Each row is a point on a landscape with many peaks, with its height.
From any point a climber steps to the highest of the 2 points nearest to it. It stops when none of these is higher. Distance is the straight distance between rows; heights are no part of it.
<992>: [ 72 138 147 150 114  86  94 127  77 124  92 140 113 162 113 126 168 109
 112  48 134 107 124 125 176 132 138 104]  h=28
<188>: [158 126 137  97 146 153 164 147 119 142 150 119 117 144 117 125 150 140
 130 132  70 155  89  77 104 126 146 181]  h=566
<381>: [129 132 136  94 113 124 118 143 163 159 138 163  79 125 143 202 137 123
  63 106 108 133 112 122 119 179 136 104]  h=523
<118>: [126  78 141 168 135 106 139 138  65 147 109 122  96 136 138 156  93 141
 118  43 157  69 118 150 111 146 158 150]  h=59
<579>: [ 90 128 157 128  94 104 102  99 175 123 118 119  92 141  81 111 190 107
  84 140  96 176 119 105 144  84 109 150]  h=397
<1022>: [136 107 140 103 101 155 135 110 109 117 132  74 163 117 137 121  90 163
  97 129  97 164 123  74 147 111 157 159]  h=286
<1068>: [ 77 133 157 128  96 149 124  70 176 165 116 133 124 140 130 126 213  54
  68  93 150 105 131 141 166 122 101 151]  h=493
<344>: [128 142  90  84 118 173  87  91 133 138 164  98 126 141 160 137  82 159
 110 158 177 120 195 134 124 119 157 114]  h=382
<961>: [104 126 127 134 109 152 107 107 143 108 111  92 174 109  85 100  63 112
 190 119 144 101 160 103 166  99 128 129]  h=254
<1105>: [118 136 140 120 133 147 128 141 143 164 141 101 115 159 123 135 162 105
 134 134 105 125 136  82 119 136 143 176]  h=605
<478>: [152  94 131 176 115 134  91  77 120 111  93 115 128 106 149 112  31 186
 139  83 160  98 158 154 133  94 105  75]  h=142
<445>: [109  99 148  98 104 131 138 132  79 159 142 105 117 135 119 164 116 152
  44 111 115 154 129  84 151 115 166 172]  h=309
<95>: [105 139 144 144 156 154 129 172  85 149 150 148 149 168 136 168 159  76
 114 124 170 114 149 147 143 167 139 131]  h=156
<1100>: [150 132 155 151 118 115 158 147 123  98 104 107 165 121 147 149 148 102
 115 132 137 155 108 121 118 175 138 118]  h=567
<331>: [106 115 147 151 164 129 127 166  61 150 153 163 102 171  88 168 149 153
  96  81  64 135 100  98 172 150 125 137]  h=99
<173>: [170 186 102 102 146 100 159  85 126 108 115 121 182  90 151  87 168 119
 170  82 129  74 105 159 147  83  92  93]  h=433
<490>: [115 118  93 138 124 137  98  87 117 113 114 107 159  99 124  77  48 149
 134  96 185  83 165 178 183  89  98 103]  h=154
<586>: [115  94 163 123 118 118 156 143 149 102 132 104 162 117 163  75 134 148
  91 162 139 187  83 117 114 122 122 149]  h=519
<876>: [140  72  96 127 119 119 130 128 156 156 110 163  87  84 152 131  53 218
 169  88 128  81  85 106 113 101 141 118]  h=543
<685>: [102 126 142 121 104 102 124  58 140 101 118  55 129 101 106 127  83 111
 125  88 130 118 101 159 135 132 115 118]  h=476
<1075>: [112 109 119  65 131 130 162 152 162 157 164 168 103 116 119 177  86 187
 152 120  71 112  81  82 136 135 136 124]  h=488
<962>: [125 113 102 136 159 109 116 150  83 132 130 115  63 122  61 153  70 129
 107 107 115 141 160 142 132 193 143 159]  h=381
<21>: [135  92  94 133 126 136 148 159 152 171 125 178  92  96 107 170  86 192
 166  87 108  78  72  89 145 124 148 119]  h=535
<489>: [151 125 111 120 119 131 126 171 129 130 162 150  96 123 117 142 150 144
  37 153 168 169 127 125 129 139 157 146]  h=210
<217>: [145 142 140 107 151  95 157 162  99 113 117 132 132 122 139  97  69 155
 149 143  96 140 126 119  72 181 120  94]  h=307
<345>: [118 148 114 140 165 120 110 207 126 132 143 177 117 146 110 126 169  99
 117 197 136 172 183 139 161 145 112 135]  h=143
<580>: [155  85 113 154 137 148 124 111 156  97 114 145  96 129 170 104  25 194
 189 126 152 108 130 160  85 149 119  93]  h=122
<168>: [182 128 107 115 172 157 142 190 134 125 190 171 117 127 113 124 160 153
  80 139 130 172 130 117 134 148 124 147]  h=223
<294>: [113  93 143 159 145 126 135 152  61 176 123 133 104 137 100 181 100 152
 130  65  95  85  78 110 134 159 136 127]  h=79
<680>: [136 138 146 153 125 112 149 114 108 112 106  74 191 105 169 128 140 103
 149 126 168 117 139 156 127 143 131 108]  h=593
<190>: [159  96 132 141 127 129 108  82 137 106 102 109 125 125 203 111  47 197
 166  88 138  80 145 146  86 113 112  94]  h=133
<233>: [140 119 121  94 106 132 142 136 191 102 115 173 158 103 134 120 155 147
 145  75 106 109  68  94 164  80 130 126]  h=612
<275>: [123 105 122 120 129 118 132 112 108 122 135  90  91 116 128 176  66 163
 134 126 100 132  60 140 102 156 154 137]  h=457
<1094>: [156 145 104 110 187 142 127 171 100 151 165 135 111 111 109 145  97 135
 166 146 118 112 176 162 110 195 104 115]  h=265
<397>: [114  95 131 194 131 146 143 171 144 111 100 151 149 140 138 126 175 102
 137  94 167 119  63 121 169 140 142 172]  h=559
<419>: [ 96 144 108 133 134  77  91 142 105 129  77 115 151 100 117 110 120 120
 210 134 129  91 167 129 141  83 109  96]  h=524
<360>: [135  97 128 197 128 134 127  90  96 122  90  74 125 134 137 110  71 162
 194 114 139 111  81 127  93 132 153 128]  h=100
<477>: [ 95 146 162 150 127 122 157  80 177 122 105 131 161 129 133 106 206  63
  89  72 109 111 118 133 208 128  80 133]  h=514
<931>: [ 96 118 153 158 122  87 120 124  43 120  94  94 130 148 124 142 129 102
 116  67 159 101 161 154 131 143 168 132]  h=42
<7>: [ 79 152 172 150 137 117 107 113 171 124 120 150 141 163 162 132 203  88
 135 129 122 131 111 134 154 145 100  90]  h=509
<655>: [ 96 126 100 120 138 123 130 101 146 127 131  84 162  90 121  67  92  99
  98 111 185  98 138 189 188 104  87 142]  h=166
<88>: [146 128 135 108 165 161 148 160 128 172 164 109 117 122 143 153 102 106
 123 148 134 117 142 163  81 210 104 133]  h=241
<715>: [121 145 115  97 102 127 115  90 152 171 124 104 132 103 145 119 198  84
  83 128 166  87 162 155 144  96 100 149]  h=470
<423>: [108 125 138 173 189 142  97 163  93 130 186 189 108 210  83 138 172 116
  92 106  93 162 144 126 170 137 122 144]  h=117
<240>: [117  96 120 152 126 116 128 170 175  92 102 170 135 109 159 110 184 129
  96 104 138 151  66 123 176 124 138 164]  h=580
<154>: [125 135 144 131 159 149 130 156 163 138 162 206  85 150 149 174 149 126
  81 122  73 151  86 120 142 182 102 111]  h=481
<210>: [126 151 129 141  62 132 126 109 141 132 123 119 116 133  92  98 187  93
 138 237 129 142 166 122  97  78 114 149]  h=459
<514>: [136 152 146  80 130 138 184  66 157 113 148 106 191 136 144  39 191 128
 134 156 137 142 101 135  99  57 108 152]  h=472
<1005>: [113 161 165 122  97 126 120  72 162 146 164 107 136 162 106 135 192  97
 116 173 116 143 122 142 109  76  90  77]  h=594
<527>: [119 117 150 168 111 100 137 120 145 123  77 113 157 113 137 130 122  91
 194  91 134  77 121 130 111 142 116 109]  h=561
<1076>: [129 159 109 165 186 133  85 168  97 120 162 194 119 195 121 144 190 110
 109 159 115 170 176 135 173 117 125 137]  h=131
<1082>: [104 131 115 131 124 176 104 105 117 125 115  96 180 143 130 131  57 127
 212 154 147  95 185 122 142 111 131 105]  h=238
<660>: [106 147 154 144 126 100 125 106 161 131  85 124 166 116 152 125 185  75
 146  83 124  85 127 133 165 139  98 104]  h=534
<389>: [ 88 104 119 105 101  98 110  85 128 101 123  87 100 102 118 159  71 171
 110 102 133 131  67 155 146 115 152 122]  h=501
<200>: [144 185 101  80 126 116 141  82 155 132 109 125 156  98 159 113 203  79
 140 138 136 104 136 176 141  97  86 109]  h=450
<76>: [141 167 115 123 146 100 119 156 123 107  99 166  94 141 105 135 145 124
 164 108  67 132 107 107 119 164 141 121]  h=545
<346>: [179 134  87 132 178 137 129 210 119 123 163 154 135 116 146 117 139 160
 128 127 171 119 130 130 143 151 147 143]  h=235
<235>: [123 121 158 195 118 148 131 133 137 132 138 167 136 184 136 141 218  67
  95 192 136 176 162 135 134 122 123 152]  h=165
<433>: [201 106 115 158 178 149 162 175  77 164 133 153 144  85 131 101 106 173
 162  87 104  91 114 113  96 170 111 128]  h=271
<1013>: [182 177 125  99 104 124 126  94 138  87 149 149 147 164 125 109 209 132
 125 160 113 177 124 107  99  47 150 122]  h=574
<818>: [ 83 115 163 147 112 144 134 148 125 148 144 128 149 170 124 142 181  63
  90 160 171 147 163 139 145 126 130 146]  h=178
<61>: [101  88 117 139 145  77 128 152  98 131 107 107  61 104  99 148  58 173
 126 125  91 143  95 140 128 165 138 157]  h=418
<1020>: [ 93  78 125 135 121 104 137 168 146 108 121 125 125  98 129 122 118 157
  98 128 155 155  53 135 158 126 146 157]  h=552
<412>: [171 133  80 133 164 132 136 197 129 116 118 183 147 116 158  95 150 139
 193 130 168  91 109 136 109 133 144 135]  h=247
<290>: [147 126 103 144 150 183 143 148 103 120 159 105 130 140  91 158 111  96
 147 125 162 121 133 140 124 166 169 197]  h=477
<604>: [103 173 131  98 102 135  97  56 128 151 164  63 134 130 107 118 126 104
 108 170 150 116 146 154 131  82 100  95]  h=551
<830>: [139 123 145 168  88 136 109  67 167 130 168 165 126 203 131 142 223 105
 104 161 101 136 149 120  94  53 100 102]  h=636
<947>: [120 157 124 160 144  79  96 169  99 124  96 148 154 139 118 102 154 140
 185 117 112 110 139  90 152  92 122  90]  h=549
<853>: [169 172 149  92  99 100 153  86 117  91 112 116 146 120 113 106 155 143
 103 148  90 185 112  95  91 101 148 110]  h=548
<355>: [147 168 126 129 174 141 126 151 147 113 146 206  94 165 119 130 176 122
 140 129  58 164 105 110 127 163 114 126]  h=515
<87>: [141 106 118 103 119 162 126 167 147 172 165 129  85 120 145 129 135 131
  61 167 178 123 152 128  98 153 138 155]  h=203
<309>: [133 122 163 121  56 119 112 112 162 142 132 140  78 138  76 132 164 129
  78 167  67 157 157  71 118  84 113 135]  h=415
<145>: [ 94 116 166 113 132 110 144 108 155 119 156  77 170 133 140  47 143 142
 115 156 137 162  92 130 123  74  90 120]  h=498
<927>: [113 113 134 114 145 134 122 149  55 158 160 100  89 153  98 129  88 153
  61 126 132 148 157 116 121 161 152 153]  h=342
<887>: [121 152 113 107 119 132 102  26 120 117 137  44 119 129 115 110  70 121
  97 108 146 105 166 185 149 105 107 124]  h=511
<637>: [137 145 118  70 105  98 133 129 172  97 108 158 133  85 116 124 119 152
 122  80  90 131 116  91 147 103 127 102]  h=641
<909>: [138 147 139 182 155 145 136 157 128 126 131 196 133 170 142 129 205  65
 131 217  97 181 174 149 122 151  97 138]  h=155
<85>: [151 183 126 140 120 132  86  86 152 110 159 186 106 180 143 133 228 119
 124 164 107 159 123 130 109  83 126  96]  h=603
<1114>: [ 94 169 114 102 126  74 112 112 132 115  80 100 143 109 115  93 152  86
 189 164 112 133 168 141 139 102 110 126]  h=500
<939>: [118 164 122 119  86 108 126  69 152 129  87  89 122  97  99  91 176  73
 139 184 133 148 150 161 119 107 113 153]  h=479
<317>: [141 128 115 164 133 103 118 178 118 129  99 153 118 122  90 131 105 136
 172 106 112 116 112  88 139 139 143  98]  h=577
<467>: [164 132 103 128 139 167 126 140 100 104 145 110 152 132 138 165  79 122
 156 123 173 112 167 138 124 150 172 147]  h=445
<277>: [174 141 168 107  92 114 187 114 114  87 101 120 166 110 142 149 131 121
 101 140  84 194 103  98  81 152 149 111]  h=539
<1110>: [ 86 146 128  98 125 166 119 119 148 136 144  87 158 133 132 141 100  90
 181 189 161 128 158 143 119 124 131 126]  h=217
<983>: [103  94 127 173 127 158 156 151  84 124 125 117 125 148  97 153 130 107
 131  91 150 126  69 132 146 154 178 182]  h=521
<991>: [176  87 124 221 132 154 124  97 122 127  97 142  99 120 137 129  28 159
 184 117 177 121 109 155  86 112 143 116]  h=111
<618>: [ 84 141 115 101 118 101  98 123 145 126 118 102 135  87 115 102  99 103
 102 163 175 141 183 172 157 118 101 112]  h=180
<1001>: [154 120 110  78 139 144 141 150 162 152 161 133  86 115 153 111  99 146
 109 171 140 137 125 135  75 177 127 140]  h=219
<547>: [143 121  98 118 134 173 110 113 105 108 165 103 125 144 144 152  52 177
 120 100 172 117 148 125 131 138 182 123]  h=414
<106>: [139 151 109  83 124 154 102  86  98 149 127  87 144 132 189 135  94 145
 138 193 130 124 197 143  85 112 127 111]  h=357
<907>: [ 63 127 140 108 111 150 115 135 147 151 146 113 155 128 114 136 135  79
 122 209 186 137 172 153 140  96 107 122]  h=198
<273>: [131 127 142  66 124 156 183 130 152 154 151 165 108 149 111 171 134 144
 145 141  32 153  75  94 107 136 130 159]  h=520
<873>: [174 136 116 128 187 131 147 175  85 137 146 148 128  92  98 108  91 162
 167 115  82 125 135 134  95 198  99 109]  h=285
<47>: [143 107 160 114  93 121 197  94 130 102  79  99 184  98 147 122 114 124
 150 102  81 139  99  94 104 135 143 146]  h=513
<90>: [110 104 110 126 100 142 115 117 139  87 110 100 144 109  91 107  49 163
 145 120 110 159 143  83 167 106 160 150]  h=270
<112>: [141 149 129  86 126 115 126 103 108 114 112 107 142 125 192  99  76 149
 143 171 125 144 165 150  59 148 128  98]  h=335
<223>: [134 159 109 120 149 139 119 166 101 142 133 154 154 134 169 188 177  89
 121 183 165 131 152 163 125 137 128  96]  h=135
<1071>: [132 126 140 138  79 125 125 150 150 143 151 141  77 147  87 107 160 118
 100 211 108 152 162  95  83 105 115 135]  h=436
<125>: [135 116 104  84 131  87 109 146 173 123 116 133 101  91 147 122 106 157
 124  89 131 108 141 106 121 136 145 129]  h=608
<259>: [146  74 106 152 130  92 117 145 154 117 102 147  78  87 152 136  79 179
 148  65 156  78 111 139 116 119 142 131]  h=573
<860>: [198 120 108 157 145 150 157 166 100 146 110 163 159 105 157  99 108 155
 200 102 144  76 125  97  85 117 142 131]  h=260
<1059>: [ 96 118 161  98 104 118 130 125 130 125 128 132 128 123 121 199 106 118
  67  84 136 128 102 129 136 159 140  87]  h=581

Call two points neighbours if one is among the 2 nearest of the other. Go from one point of each pair to the other, from neighbour to neighbour, staying as high as possible. Name the lowest point that can't be avoided.
<660>, <240>: <514>
<389>, <317>: <154>
<240>, <1105>: <1075>
<389>, <660>: <685>
<830>, <680>: <277>

Where does a climber stop that starts at each point below?
<478>: <389>
<90>: <389>
<217>: <240>
<309>: <317>
<423>: <818>
<1075>: <637>
<489>: <873>
